Points on a hilly landscape, in no order, each with its height.
From any point a ball rolls to the lowest of the 2 points nearest to it. It stops when none of these is lower. Distance is the straight distance between rows; heights are no part of it.
famok h=3.40: [-34  47 -19 -36  47 -13 -17 -11  13 -54  22 -47   5  17  -3 -16 -33 -12
  33  46  44 -22  22   4   3  26   1 -15 -24  -2 -13  14   2  35]
Gon h=2.60: [ 22   9   1  17 -10  33  50 -75  12 -28  11  44  14 -49 -25 -16   6  14
  26  -4 -37 -38  19  13  -6   8 -14   0  13  12  26  26 -39 -21]
boz h=2.50: [-14 -11  35   8  13   8  45  35 -12  65  44  21   1 -23   0 -47  42  16
 -46 -11  -5  36 -32  14  12  12 -14 -32 -11   2 -55  26 -64 -58]
guna h=2.59: [-44  -3 -15 -15  28  -5  38 -26   4 -21   0  -2  10  26  -9 -15 -14 -13
  -1   9  22 -16  61   3   0  21  40 -18  11 -37 -11  -7   4  10]
Lutez h=5.61: [ 47  -9   9   1  29  -9  28   8   0  -6  -4  43 -15 -21   0  -5   0 -25
 -31 -40 -10  19  18  15  17  26  -2 -17  21 -50  34 -28 -38 -21]
Dugo h=4.05: [-44   4  29  31 -33   6  -5   3  37  29 -15  13  42  22   9   5  44   3
 -20  -2  14  28  -3 -34 -13  -9  -2  -8  33  42 -78   5 -20 -51]
Zenem h=6.01: [  2   8  17 -27 -27  14  -5  55  34  26  -6  34   4  54   6   4  26 -24
   0 -16   8 -43  58   4 -31 -25  30  28  27   2 -16 -13  -1 -20]
Dira h=5.84: [  1  11  18 -20 -22  23   9  83  12  54  18  19   4  12  14 -20  22 -13
 -18  -9  15 -19  25  34 -15   3  31  18  20   5 -42   6 -41 -34]
tura h=5.59: [ 17  16  18 -43  47 -44 -49   6  46 -25   0  31  -3  10  -3  -2  -4   5
  27 -14 -13 -16 -10 -18 -22  -2 -36 -10  23  -1  15   0 -18   0]
Meniz h=4.36: [-50  12 -68 -19  -2 -32  31 -22 -45 -33   3 -59 -10 -18   7 -13 -16  -4
 -42  55  51  16  20   3  26   9  23 -14 -30  -9  -2  16  50  -9]
budi h=1.69: [ 32  17  -9  12  14  73 -26  27   7 -71 -48   2  52  46   0  39 -21 -21
  14 -32  16  -3  12 -16 -24 -16   4  20   6  -2 -25 -48  13  13]
Dut h=3.17: [-10  32  -3  13  55   4  25 -48 -29 -20 -32 -10  31  46  24  10 -42  26
  12  35  12  18 -48 -48 -32   4 -19  37 -43 -20 -16 -20  58  -7]
Bireb h=2.25: [ -5  -6  -6  -3 -20  -3 -37  31 -20  42   9 -42 -42  15  23 -14   5  -9
 -10  17  18  -4  -5 -25  -2  23   6  52 -26  -7   8 -27  23  45]
tenaz h=4.32: [ 30 -18  -9  19 -34  16  24  14 -40   1   3  40  -8 -50  -1  15  -5   0
 -25 -23 -10  47 -25  45  40 -19 -20 -20  13  26 -17   7 -11 -54]
roso h=2.53: [-27  14 -15 -21  25  42  28 -21  -8 -34 -46  47  29  41   9  -5  -6  19
  23  21  35 -17   2 -45 -39   9  25  31   8  -4   6 -27  24  -7]
Nulud h=2.39: [ 38 -42  -4   1 -51 -29 -21  14 -29  39  32  19 -66 -44 -20  11 -16  -3
  10   0 -32 -11  -8  -6   6 -25 -17  11 -46  -8  37  12  21  83]
fav h=2.26: [ 19 -14   2 -11  -3   9   6 -25  16 -25   5 -11  -9  38 -18   3   7 -30
  -3 -23   5 -66  62  11  23  14   3 -19   5 -32  41  13  -2  55]
Zef h=5.74: [ 38  11  -5 -43  26   6 -65  14  36 -33 -44  17  19  47   3  13  14  16
  19 -16   5 -10 -17 -44 -39 -16 -27  15  17  -5  27 -21   1   5]
dusar h=1.76: [ 12  -3 -26  11 -22  20  37 -32 -33   6   8  11 -14 -80  -4 -22   1  12
  -7  20  -9   8 -10  18   1  35  -7  12  -3  -1  29  15 -24 -25]
rudad h=4.80: [-13 -25  18  22 -17  11  15  31  17  16  17 -21  31 -30 -17  13 -15   4
  25  -1 -27  -5  -3  54   9  11  42 -41  -4  19 -23  23 -17   0]
tozar h=2.85: [ 29 -20 -22 -30   2 -58 -22  -9 -27   7  29  15 -60 -27 -10   6 -26  11
  22   4 -18 -24 -27   2   4 -24 -31  18 -39 -12  57  12  56  57]
kuza h=3.56: [-53  -4   5  -1  -7   9  27 -17  38   3   2   9  37  -5 -13 -18  43  10
  11   4 -12 -23  45  -4 -25  -1  30 -44  31   6 -41  44 -32 -30]
Mazon h=3.05: [  4   9  -1  21 -16 -23 -56  -3  12  20  -2 -13 -16  63   4  15  19  -6
 -45 -33  16  17  37 -31   5 -17 -22  15  27  10 -19 -33  32   2]
mumi h=2.92: [  3  28 -18   5  26  47  71 -91 -22 -38  19  48   3 -32 -14 -25 -19  13
  37  12  -5 -30   8  19  -6 -11  -1  38  -8  24  17  12 -21 -20]
Rerig h=5.65: [-13  12 -20 -38 -20   4   1  55  -9  36  12  11 -10 -34   8 -30  37   5
 -34  12  25   3  19  23  -8  24  15  -5  25  -2 -31  25 -50 -52]
Kigi h=2.52: [ 46 -24  -8  18 -24 -35  14  16 -32  36  49  -4 -66 -79 -20  -6 -11 -10
  -5  -3 -17   5  -7  17  22   5  -1 -26 -43 -39  44  17 -11  56]
tek h=7.66: [-47 -12 -20 -47  40 -64  18 -19 -15   7  20 -14 -24 -46  -7  -5 -19  33
  18  31 -16  -9 -39  -5 -21  25   8   4 -25 -20  53  26  29  15]
Lir h=1.81: [ -2  -5   5 -14  15  11   1 -48  26 -42  -1  16  10  56 -15  -5  -3  -7
  15   2  14 -58  44 -22  -6   0  -5  -3   1   0  15  -3  24  50]
gom h=3.77: [ 39 -37   7   8 -40  41 -47  22  19   5 -42 -15  24  32  -9  50   8   3
  15 -31 -29 -10 -34   7  -4 -42   9   8   6  31  34 -15  31  29]
vunu h=4.18: [-17  22   0  14 -10  32   4 -18  13 -21  20 -31  23 -15 -11 -25 -18  -8
  45  32   3 -23  19  30   3  28  10   0 -17  24 -30  21  -8  20]
kovig h=4.50: [-33  -2 -29   7 -16   0  19  -1 -20   2  24 -36   8 -32 -10 -14 -22   6
  22  26   0   6  19  55  18  -9  41 -11 -20  14 -35  27  15   2]
bez h=3.42: [ 14   6   8  25  -2  28 -25  -8   5 -32 -19 -53  23 -16   1 -14   1 -26
  -7   4   5  12  20  -4  27  51 -24 -20   1 -17 -10 -11 -19  31]
Soli h=6.13: [ 11  -2  33 -31 -14  36  27  31  43  17  -2  47  20  34   9  24  18 -24
  42  -9 -16 -75  47  15 -40 -21  44  28  10   8  35  -4   2 -10]
pimu h=4.01: [ 21 -50  17  21 -48  13  -6  29  27  17 -22  -6  35  44 -10  53  19 -19
 -18 -49 -40 -16   6  27  14 -40  25 -33  24  11   4   3  23  15]
Nekap h=4.60: [ 15   7  -5  16 -32  20 -20  35  -5  -5  -6 -30  14  13   8 -12  13 -39
 -40 -17  23  27  41  23  28  12  -8 -16  17   6 -63 -15 -12 -12]
pugib h=7.36: [ 39  20 -28 -28  22   7  -5   8 -14 -26  -1  21   4 -11  -8  15 -46  18
  51   4   3  -8 -32  39 -12   0  19  22 -12   8  37  -7  21  -6]
Libe h=2.96: [-68  17 -32 -31  53 -19  28 -28   4 -47  14 -24  24  -1 -19  -7 -24  12
  21  37  23   2  32  10  -7  13  43 -35  -4 -11 -13  14   6  -5]
Ziru h=2.88: [-27  24   7  16  41 -24  28 -32 -33   5  -5  -2 -22  -4  37 -10 -39  19
   8  37 -20  29 -54 -30  -6 -18 -21  57 -47  -6  -1 -15  55 -16]
fomon h=5.16: [-28 -26 -42 -36   2 -47  17 -44 -28 -11  -2 -14  -2  27 -18  22 -14  15
  -2  18  19 -23   1  16  19 -11  28 -22  -6 -12  44  21  69  41]
Rer h=3.14: [-29  39 -28 -34  44 -27  -4 -14 -12 -25  31 -49  -8  21  18 -21 -36  -3
  14  61  48 -24 -17  -8  -3  15   8  21 -55  14  -7  12  49  36]
Mimu h=2.16: [  8  -8 -21 -10   1   9  -6 -19 -23 -28  -3 -52 -12  26  -5   6 -15 -13
   3   8  27 -31  15  11  31  27   9  -9 -18 -16  44   6  19  71]
dekef h=6.44: [-16  -3  49  18  40   4  29  -3  25  11  -4  26  14 -16   8 -14 -15  -2
  13   1 -36  14 -18  -6 -16  23   1   7   9  -5 -12 -20 -42 -21]
zaf h=8.10: [-18 -37  21  12   6  41  22  11  38 -60 -37   5  75 -20 -30  45   4  -5
  14 -17 -31 -15  11  -5 -26  28  33 -72  29 -13  15   1 -28  -5]
Foful h=5.86: [ 39  19  49  44  20   7   2  -3 -21  17   5  34 -52  13  32   9 -27 -18
  -2 -31 -22  29 -14  -1  19 -28 -38  44   6   2   2 -37   4 -23]
vuno h=4.49: [ -1 -12   4  48 -44  -7   1 -30 -19  42   6  10 -21  35   4   3  10   1
 -25 -22 -17   3  38  11  15 -45 -17  26   2  13 -40   2  47  -5]
bof h=3.41: [ 70 -19  48  36  -9  40 -26  36   7  20   4   9 -24   8  14  24  12 -20
 -22 -55 -23  31 -55  -1  36 -14 -42  13  -2  36   9 -38 -33  -6]
Tuni h=3.10: [ 17 -24  37  21  10  -1 -17  -2  35 -26 -16 -26  21  10 -11   1   4 -28
 -10 -24 -26  -3  18  -9  27  24 -22 -50  21 -28   4   0 -37  28]
Fegeg h=3.16: [ 75 -45  26  21 -42  32 -32  51  14  38  14   0 -25  -5  -4  32  23 -22
 -22 -58 -32   4 -38  14  28 -34 -13  13 -16  17  33 -23 -25  39]
fak h=3.70: [ 24  19  -4  27  16  11 -12 -16 -23 -30  -7 -39 -17 -37  26 -26 -13 -29
 -15  32   5  39   0  -9  26  42 -39   1 -30 -17  -2 -19  13   2]
roper h=2.68: [-14  26 -34  13 -35 -25 -54 -35  -6   7   0 -21 -20  49   2   0  14   2
 -42  15  36   5  39 -45  -4 -13 -26  32   3  28 -15 -11  62   4]
Daf h=3.24: [-28  -3   4  -3  13  28  53 -11  24  21  24  35  29 -40 -16 -31  51  25
 -11 -17 -37 -13  30   6 -43   8  20 -28  29   4 -23  45 -76 -64]
zedet h=2.71: [ 13  28 -20 -15  23   8  -9   0 -26 -14  22 -28 -34   3  26 -29 -19 -16
   4  39  36 -18  -3  -9   7  34  -5  49 -45   1  18 -15  28  40]
Difaz h=7.27: [ 18   9   7  19  23  10  17  16  -9 -17   0  15  11   4   6  23 -62  -4
  45 -12 -14  19 -14  60  12 -21  31  18 -12  11  -6 -23  23  -7]
gite h=2.72: [-28 -22  50  37  12 -11  12   6  53 -18  -7 -14  51  34 -22  18   3 -28
 -11 -22 -21   1  46 -11   4  -6  12 -72  24 -26 -44  -2 -21  10]
vun h=1.59: [-42  10 -12   1 -34 -35 -15 -44  28  33  -2  21   6  21   1 -12  45  29
  11  13  -2  -5  20 -30 -14 -41  -9  -1  28  39 -34  36  19 -35]
lik h=2.04: [-17   7  10  -9  29   5  33  18   5  25  47  -9   9 -58   1 -45  13   3
 -36   4   2  56   3  34   4  17  -6 -48   0   7 -52  17 -75 -63]
bikir h=2.49: [-11   6  20  33  12 -42  22  -9 -38  32  17  10 -67 -41  38 -13 -22   9
  -7  17 -37  42 -50 -23  10 -44 -46  48 -41   1 -13  -5  34 -21]
Dati h=1.41: [-44  14 -25 -14  14 -29  21 -10  -8  20  38 -43 -15 -61  -2 -58  28   4
 -38  18  -5  30  25   8   5  24 -13 -47  -5 -31 -34  45 -54 -38]
nel h=1.13: [-15  11   5   2  -8   5 -63   3  29  -9 -15 -80   3  63  -3  26  12  -8
   9 -12  24 -30   7 -31   1  14  10   2  -5  -5  25  -1  -3  74]
kilur h=5.25: [ 29  -3  16 -19  19 -30   4 -12  33  -3  23  17 -13 -32 -24   4 -11   1
  29 -17 -23 -36  -1  22  -7  29  13 -15   4 -24  71  14 -33  23]
Moton h=6.06: [-22   0  54  -2 -13  17 -20  30  39  37 -26  18  24  36  24   1  19  14
  33   4 -12 -11 -30 -34 -39  12  19  37  17  28  -3 -19 -18  -6]
gusum h=3.85: [ 28 -33   6  22 -13  25 -17  20 -13 -18 -45 -11  35 -17   5  17   5  -2
 -24 -10  -8  51 -62  -8  29  25 -19 -21  17  16  -8 -23 -17 -12]
bugo h=0.78: [-76   5 -11  17 -26 -47  -7 -34  30  30  17 -34  24  -5  -8 -19  32  31
  15  33  -6   8  -1 -19  -1 -14  13 -40  12  21 -45  52   0  -8]
seme h=5.46: [ 26  -1  25  -1  42 -11  33  16   9  -3  21  20  -6 -58 -13 -22   8 -14
 -40 -19   2  33  11  14   8  55 -10 -53  18 -40  19  -4 -81 -36]
Gibu h=5.10: [-73  14 -45 -57  18 -72  19   8 -12  28  40 -34 -35 -23  -1 -22  10  22
 -16  33  18 -12  11   4 -11   3  32  -2 -10 -22  -2  45   4 -15]
kis h=7.44: [-10  19 -44 -56  45 -19   8 -24 -15 -34  -2  38   4   3  -5   9 -31  36
  47  27  10 -19 -20  15 -26  -8  11  12 -10  11  23  17  46 -17]
pigob h=6.81: [  2  -6  -6 -13  -8  -2   6 -30  15   0 -14  41  -3  -1  -8 -29  34   1
 -20  -6  -5 -21  48 -18  -9   8 -26   0  35 -16   0  11 -23 -22]
votom h=7.11: [-12  -4  -8  11 -13 -42 -58   4   0  10 -20 -39   4   3   8   9   5  16
 -13  23   2  35 -47 -35   7   5 -23  -7  -1   6  -6   0  25  10]
mefub h=7.86: [-38  -5 -20 -60   0  -7 -29   1  -8 -12 -46 -49  28  20 -13  36  20  38
  33  19  27 -20 -37 -33 -27  31  30 -34  12 -19  68  29   5  29]
Met h=2.18: [-25  27 -38 -20 -33 -56 -53 -16   9  14  10  -2 -16  20   8  -6  24  16
 -13  29  29   1   9 -22  -5 -30 -20  17  16  30 -28  21  39 -23]
Bani h=5.43: [ 17   4   6 -44  48 -39  -5 -12  21 -19   5  31 -21 -27 -10 -17   1  -2
   4  -3  -6 -14  -6 -20 -11  36 -25  -6  19 -38  58  -7 -27   1]
zafa h=6.99: [ -6  13  18  21   5   1 -51  -9  16  -3 -35 -28  18  42  15  -4  14   3
 -15   7  12  22 -15 -68 -17  26 -26  20  10  -5 -12 -29   6  16]
viv h=5.85: [ 37  26  -8 -16  -1  69 -71  13  35 -22 -56 -22  49  71   4  31  17  15
  23 -22  12 -10 -17 -56 -49 -21 -13  32   2  19   0 -20  19  20]
Furen h=5.04: [ 67   7   0   4 -33  38 -10  70   0  21  25 -10 -30 -33   2  -3  10 -34
 -10 -25  16  -9   3  38  17  29  27  13  -4 -19  36 -23 -52  20]
meb h=4.57: [ 48 -12  26  31 -29  13  39  29 -47  36  44  46 -38 -69  -5  13   2   2
 -18 -15   2  51 -57  32  42 -18 -29 -11 -19  25 -17   6 -44 -48]
lalok h=1.98: [ 16 -17  11  37 -12 -29   6   2 -37  42  22  26 -52 -30  22  -9  -2  -6
 -35  -9 -26  36 -15   7  29 -29 -44   4 -16   0 -31   1   8 -23]
ruzes h=6.79: [ 12   4  37  28   6  39   3  12  14 -36 -30  25  21   3  12 -12   9 -37
 -26 -22   5  21  25 -34  -2  21 -42   3  21  -8 -47 -48 -46 -27]
fogez h=1.68: [-27   2 -11  -1 -14  15 -14 -11  -8  10   1 -59   2  63   0   3   0  -9
   2  25  48 -40   8 -19   2  22  31  23 -22   8  20  -4  40  74]
vaga h=5.51: [  0  -6 -45 -22  39  13  64 -42 -60 -30   4  21  -6  14   9  -8 -47   4
  -2  33  22 -19 -21  30   3  -1  23  29 -33   8  37 -11  58  17]
lodo h=1.35: [ 17   3  12   6   5  46 -12   9  36 -60 -17  24  28  58 -10  22  -5 -32
  18 -26   9 -55  60 -21 -21 -22  10  13   9  -3 -10 -37  16  24]
Bulaf h=2.34: [-13 -14   7  25 -18  13 -11  10  41 -40 -32   9  50  39 -18  27  22 -20
 -17 -23  10  -3  48 -28  -3 -14  10 -48  41  -2 -39 -16   1  -5]
Sol h=4.33: [-14   5  -1  12 -42   1 -11  30  14  17   3  -2  31  20  -6  -5  35 -10
 -32  -4  26  16  19  15  16 -19  -1 -31  33  30 -78  21 -11 -42]
Niben h=5.76: [ 51  22  -2 -15  43 -33 -58  19  21 -36   7  -2 -23 -10   3  -1 -16 -18
  11 -15  -8  19 -16   6  18   2 -45 -20  -2  -3  13 -12  -8  10]
fof h=3.35: [-12  36  23  40  38   4 -22 -42   3 -30 -32  -1  38  51  10  18 -37  21
  29  12   1  24 -17 -54 -34 -18 -29  18 -12   4 -46 -17  38  -5]
kasar h=3.15: [-21 -13 -12  22 -15  35  71 -30 -40  30  22   3 -17 -14   9 -31 -16  -4
   7  18  -5 -17  11  36  13   9  39  53 -31   0   1  -6  10  16]
fab h=4.79: [ 71 -13  36  27 -27  34  31  42 -25  20  11  45 -17 -47  -6  40  -6   0
 -10 -34  -5  32 -78  29  34 -10  -8   7   0  29  33 -21 -46 -30]
Muli h=7.08: [ 29  16  28  21  -6  13  26  21  -5  32  28  53 -26  -2   7 -14   2 -15
  -9 -28 -11   2  16  40  16 -35 -17  16  15   8 -35   1 -32 -47]
muv h=3.55: [-31   2  30  61   3  -7  -4 -41  16  -8 -45   8  51  42   8  20  -1  14
  -3  -6  -1  49 -19 -58 -10 -21 -13   0  21  13 -41 -26  24 -21]
bet h=7.55: [-23   5 -45 -65  27 -47  -4   2 -16 -10  22  13 -20 -57 -20   6 -21  50
  38  28  -3  -7 -33  31 -35   5  11   2  -8  19  40  37  27 -21]
Famos h=4.07: [ 22 -15 -17  10 -15  28   3  34 -32 -17 -19 -12  14 -59   1   5  -7 -10
 -33  -3   8  57 -22  34  35  35   1 -28  12   7 -15 -12 -24 -37]
zim h=1.65: [-64   6 -21  15 -22 -68 -15 -33   7  12  19 -70   2   2 -14   2  -2  11
   7  40  12   7   5 -13  16  -7   6 -34 -12  -2 -20  42  28  30]
Rede h=2.74: [-31 -14  -8  -7 -15 -19  30  -6 -25  54  30  -4 -41   1  17 -30  -4   7
  -1  26   2 -18   4   0  -2   2  23  54 -35 -12   1  -3  27  24]
Kisol h=6.68: [-22   0  19  13  10  20  28 -11  24 -26 -13  42  18 -12  -9 -38  29 -16
 -22  -5   5  -8  57 -38 -19   4 -26  -8  34 -28 -49 -20 -50 -37]
tor h=6.22: [ 16  -5  28 -21  12  21   2   4  37  -8 -17  39  25  29  -6  26  -8  10
  61 -10 -28 -51   0   7 -31 -15  26  14   0  13  52  -4  15   5]
vofa h=0.62: [-14   1 -14 -16   4 -54   0  27 -24  36  33 -25 -40 -29   0 -31  30  -1
 -49  -3  16  13  27  23  15   7 -12 -42   2 -49 -20  49 -29 -12]
lobug h=4.73: [  0 -11  -2   9 -19 -34  -8 -22  -7  25  15  28 -29  23   0  15 -18  17
  25 -10 -27  -7   5  29   4 -56  -2  22  -3  25  -7   4  57   4]
Ranof h=5.36: [-11 -13 -33 -44  44  -8  49 -50 -30 -43   6  11   3  41 -10   3 -34  -3
 -13  19  32 -43   4  13   9   7  31 -16 -13  -2  51   3  40  56]
Ridim h=4.82: [ 36  11 -11   3 -25  35   2  34 -17   0  -2   2 -10  -4  13 -12   0 -39
 -12 -12  30  -6  40  34  15  16  14  23   9 -11 -10 -21 -18  -9]
dol h=1.88: [ -5 -30 -18  10 -19 -60   4   0 -35  24  30 -23 -53 -58 -11  -8 -10   1
 -16  16 -30  18  -4   3  34  -8 -24 -34 -43 -29   1  39  21  35]
pek h=7.19: [  6   4  39  30  -6  18  13  30  -4  22   2  32   0  24  13  23 -33 -10
  19 -25 -21   7  -8  40  10 -42  13  28  11  29 -33 -18   4 -34]
dofe h=2.21: [ 39  24  -6  23  -8  19  35 -40   0 -15  36  29  -3 -85 -24   3 -19  29
  28   3 -23   2 -15  47 -11   8   2   3  -2  23  33  18 -37 -30]
gerif h=4.75: [-69   7 -53 -34  -2 -38  39 -18 -33   5  33 -57 -30 -28  -4 -29   4  12
 -22  64  28 -21   2  -7  10   9  28   4 -37   3   9  38  29  17]
fet h=6.02: [-22  -8  29 -12 -22   0 -15  52  27  42 -13 -10  14  22  15  -9  31  -6
 -19   1  13   0   2 -21 -12  30  23  -1  23  -6 -20  -7 -37  -7]
segev h=4.96: [ 50 -14  14  12 -40  46  28  32 -15   5 -14  32  19 -46  -7  44 -13  -2
  13 -29 -23   6 -42  49  -1   3  27  15   9  26  39 -17 -28 -33]
sez h=1.37: [  6 -21   4  10  -7 -39   8  25 -28  55  36  13 -28 -15  -2 -31  24   2
 -58 -14  -9  36   1  28  31 -25 -22 -44  -8 -23 -48  29  -8 -15]
fegu h=3.33: [ 43   3   8   7   2  25 -71  19  22   6 -14 -19 -33  46  15   9  25 -20
 -39 -52  -7   7  19 -22   3  -9 -31  33  14   9  10 -48   4  25]
zom h=1.71: [ -21   10   -6    5    1  -41  -65   14    3    6    3 -101  -46   42
    5   29   -2   -3  -19  -15   17    3  -11  -39   23   -5  -12   -3
  -21  -24   35   -9   12   83]
Kudef h=5.94: [ -1   9  23  -5 -29  37 -55  31  46   5 -39 -22  48  53   8  26  37   6
  30  -2   7 -24  -6 -38 -35   1  19  10  16  30   3  -8  13  16]
sed h=4.95: [-15  -7 -39 -13  10 -60 -10 -29 -17  -6  -2   3 -11  29  -7  22 -29  27
  16  11   2   6 -13   4   7 -41   4   6 -12   9  10   6  92   6]
Dani h=1.10: [-17 -14 -46 -18  -1 -42  12 -24 -33   2  17 -12 -32 -77 -13 -19  -3  16
 -21  21 -11  15  -4  14  16  14  -6 -26  -9 -13  15  40   4 -21]
Dat h=7.77: [-39 -19 -22 -59 -10 -26  -8 -18 -24  20 -19 -21  -7 -17  -7   2  16  42
  16  43  12 -29 -40 -30 -29  31   9   7  -9 -16  70  26  23  24]
Pofuz h=2.22: [-31  12  -9 -13  51  -3  37 -36  -4 -32  -8  23  -1  27  10 -23 -25  -5
   1  26  20  -5  20 -27  -9  18   9  28 -10 -18  -3 -31  10  -1]
vula h=5.40: [-50  10 -41 -38 -10 -31  13  37 -29  51  25 -12 -42 -43  15 -36  16  14
 -31  35  17  18  -2   4 -11   9  21  21  -8  -9 -26  21  -8 -36]
kevi h=4.00: [-21  26 -41  12  -7  12   6 -22 -39 -36 -16 -55  12 -30  22 -24 -10 -17
 -26  55  34  38  16  -2  19  28  -9   4 -21  -5 -32  -8  29 -13]
lifim h=7.95: [-23   1  -9 -51  23   9 -40  24  39 -59 -42 -29  45  40 -20  50  16  16
  41  -3  27 -33  -1 -40 -33   5  33 -56  22 -23  47   8 -18  38]
Kuled h=3.18: [ 43  -6  -3 -26   8 -16  -8 -25 -35  14   1  34 -40  16  10   8 -23  16
  27  -1  -5 -18 -35  -5 -10 -31 -24  65 -30  -2  64 -16  60  28]
nume h=6.55: [ -2  18  27  13  29  23  49 -13  20 -11   7  55   7 -36  -1 -34   3 -11
   5 -10 -16  -5  27  -8 -25  10  -9  11  18 -17 -12 -13 -76 -47]
pur h=2.30: [-29   0 -15  11 -15 -56 -37  14 -10   8  16 -80 -27  14  -2  16 -18  -9
 -12  14  22  13  13  -2  34  -6  -1 -26 -19 -18  -6  11  25  52]
meku h=3.80: [-53   4  37  53  -8 -20   1   2  15  38  -6 -12  32  22  19   4   2   9
  -9  18   1  61 -40 -28   1 -10  -3   0   4  38 -68 -15   1 -32]
Tiv h=3.87: [-29   5  -4  15   1  40  36 -33  22 -37   4  -2  47 -31 -17 -19  -1  -3
  31   4 -17  -4  39  26 -10   2  18 -22   8  21 -48  23 -29 -30]
neb h=5.26: [ 50  -3   6 -10  -7  -2  -3  45   4   6  17 -10 -19 -55 -11  -3  16 -16
 -22 -25  12   3 -13  19  15  52   5 -38  16 -29  48   6 -81   2]
bom h=3.58: [ 50 -28   1  -8 -37  19 -27  -1 -16   7 -37  25   6  -9  -5  27   2  22
  22 -11 -18  -8 -38  15  -3 -23  -9  20  11  13  59  -6  21   4]
mip h=1.97: [ 22   5   2  12  -7  39 -34  36  24 -59 -43  12  48  32  -1  38  -2 -19
 -10 -32   8  21   2  -8   1 -27 -11 -16  34  26 -44 -36   4 -23]
vaf h=2.90: [-29   1  29  19  10  16  53   0   9  63  20  22  25  -6  -2 -57  63  16
 -42 -20 -31   8  10  -3 -17  -6  -4 -24  16 -11 -58  37 -69 -54]
vabo h=3.64: [ 43 -11  28  17  19  30 -44  22  22 -21 -33   3  12  25  14  13   8 -14
 -24 -36  -9  42 -49 -33  19   6 -43   2  16  24 -12 -39 -28  -4]
kap h=5.05: [ 10 -28  22   4  -5 -12  -3  27  14  29  17 -10 -14 -15  -2   2 -13  -4
  13 -16 -25  -5 -17  26  11  18  20 -17  -3 -17  25   8 -16  27]
voki h=2.80: [ 57 -37  25  19 -58  13 -11  29  -9  54  17  20 -41 -35  -5   8  -3  -3
  11 -20 -27 -13 -22   7   0 -18   0  36 -32   2  45 -12  -9  54]
Motu h=6.07: [ 39   7 -30 -15  27 -19 -68  16   2 -20 -25 -11  14  36   4  43 -28  25
  26 -15  -6  28 -53  -2  -2 -43 -15   3  -5  12   3 -12  54   5]
Gir h=6.33: [-20   3  38   9  21   9  22 -45  20   7 -16  39  20  11   4   1 -11  28
  53   3 -41 -18 -25 -16 -26  -4   2  25   4  13  14   3   4  -9]
gamu h=5.75: [ 51   8  31  31  44   9  24   7 -14 -26 -11  40 -19  -8  23   0 -30 -35
 -13 -34  -9  57   1   2  23   0 -25   2   9 -29   0 -59 -24 -30]
Nefi h=6.89: [ -3  33  27  18  28  27 -14  -1  -6 -19 -36  16   1   7  33 -18 -10 -11
  -2  12   9  33 -10 -48 -16  31 -37  42   5  -9 -31 -43 -18 -24]
fetem h=4.24: [-11 -25  -2  36 -51   0   0  -8   3  17  -9  -3  28  41 -11  26  11  -9
 -14 -23  -3  -5  42  30  13 -38  24 -20  24  13 -40   9  43   1]
Penu h=3.39: [ 45 -20  -1 -24 -20  33  11 -46 -32   6 -21  31   4   8  -7  10  -6  22
  34  12  -2 -43 -34   2 -17  -5  -4  39 -20  14  78  -1  41  33]
Lunu h=3.21: [-18   7 -18  10 -16  57  72 -46 -32  -9  -1  28   8  -8  -1  -6 -12   7
  39   7  -1 -30  15  43  -2 -17  38  39  -4  31   1  11  16 -15]
vof h=6.94: [ 26  14  -4  -5 -12  -9  18 -23   6  25  29  46 -29 -17  -7 -45  28  -3
 -18 -16 -20 -22  47  26  -2 -26 -35  -1  18 -10 -18  40 -26 -37]
bem h=8.03: [-36 -17  21  -2   4  34  -1  42  49 -51 -39 -28  61  29 -14  53  16 -19
  20 -16  -7 -34  22 -25 -18  16  53 -59  31 -26  21  -7 -32  29]
Dok h=5.92: [ 34   3 -39 -43   3 -35 -71  34  -3 -15  -1 -20 -26   7  -2  20  -4   3
   7 -10   9   9 -20  12  15 -20 -18  -3   6  -2  25   2  22  19]

For each start below, name the point where the ball stops.
seme: vofa
tek: lodo
lobug: Nulud
meb: Nulud
Moton: vofa
ruzes: lodo
fet: lodo
kovig: vofa

Call two points neighbours if one is among the 2 nearest of the other. Go from one point of each pair to the other, from neighbour to neighbour, staying as low as possible. Name the highest point that can't be avoided.
Dani, Pofuz: famok
Bireb, Nulud: Lunu
bugo, nel: pur
Nulud, Dani: Kigi
nel, lodo: fav
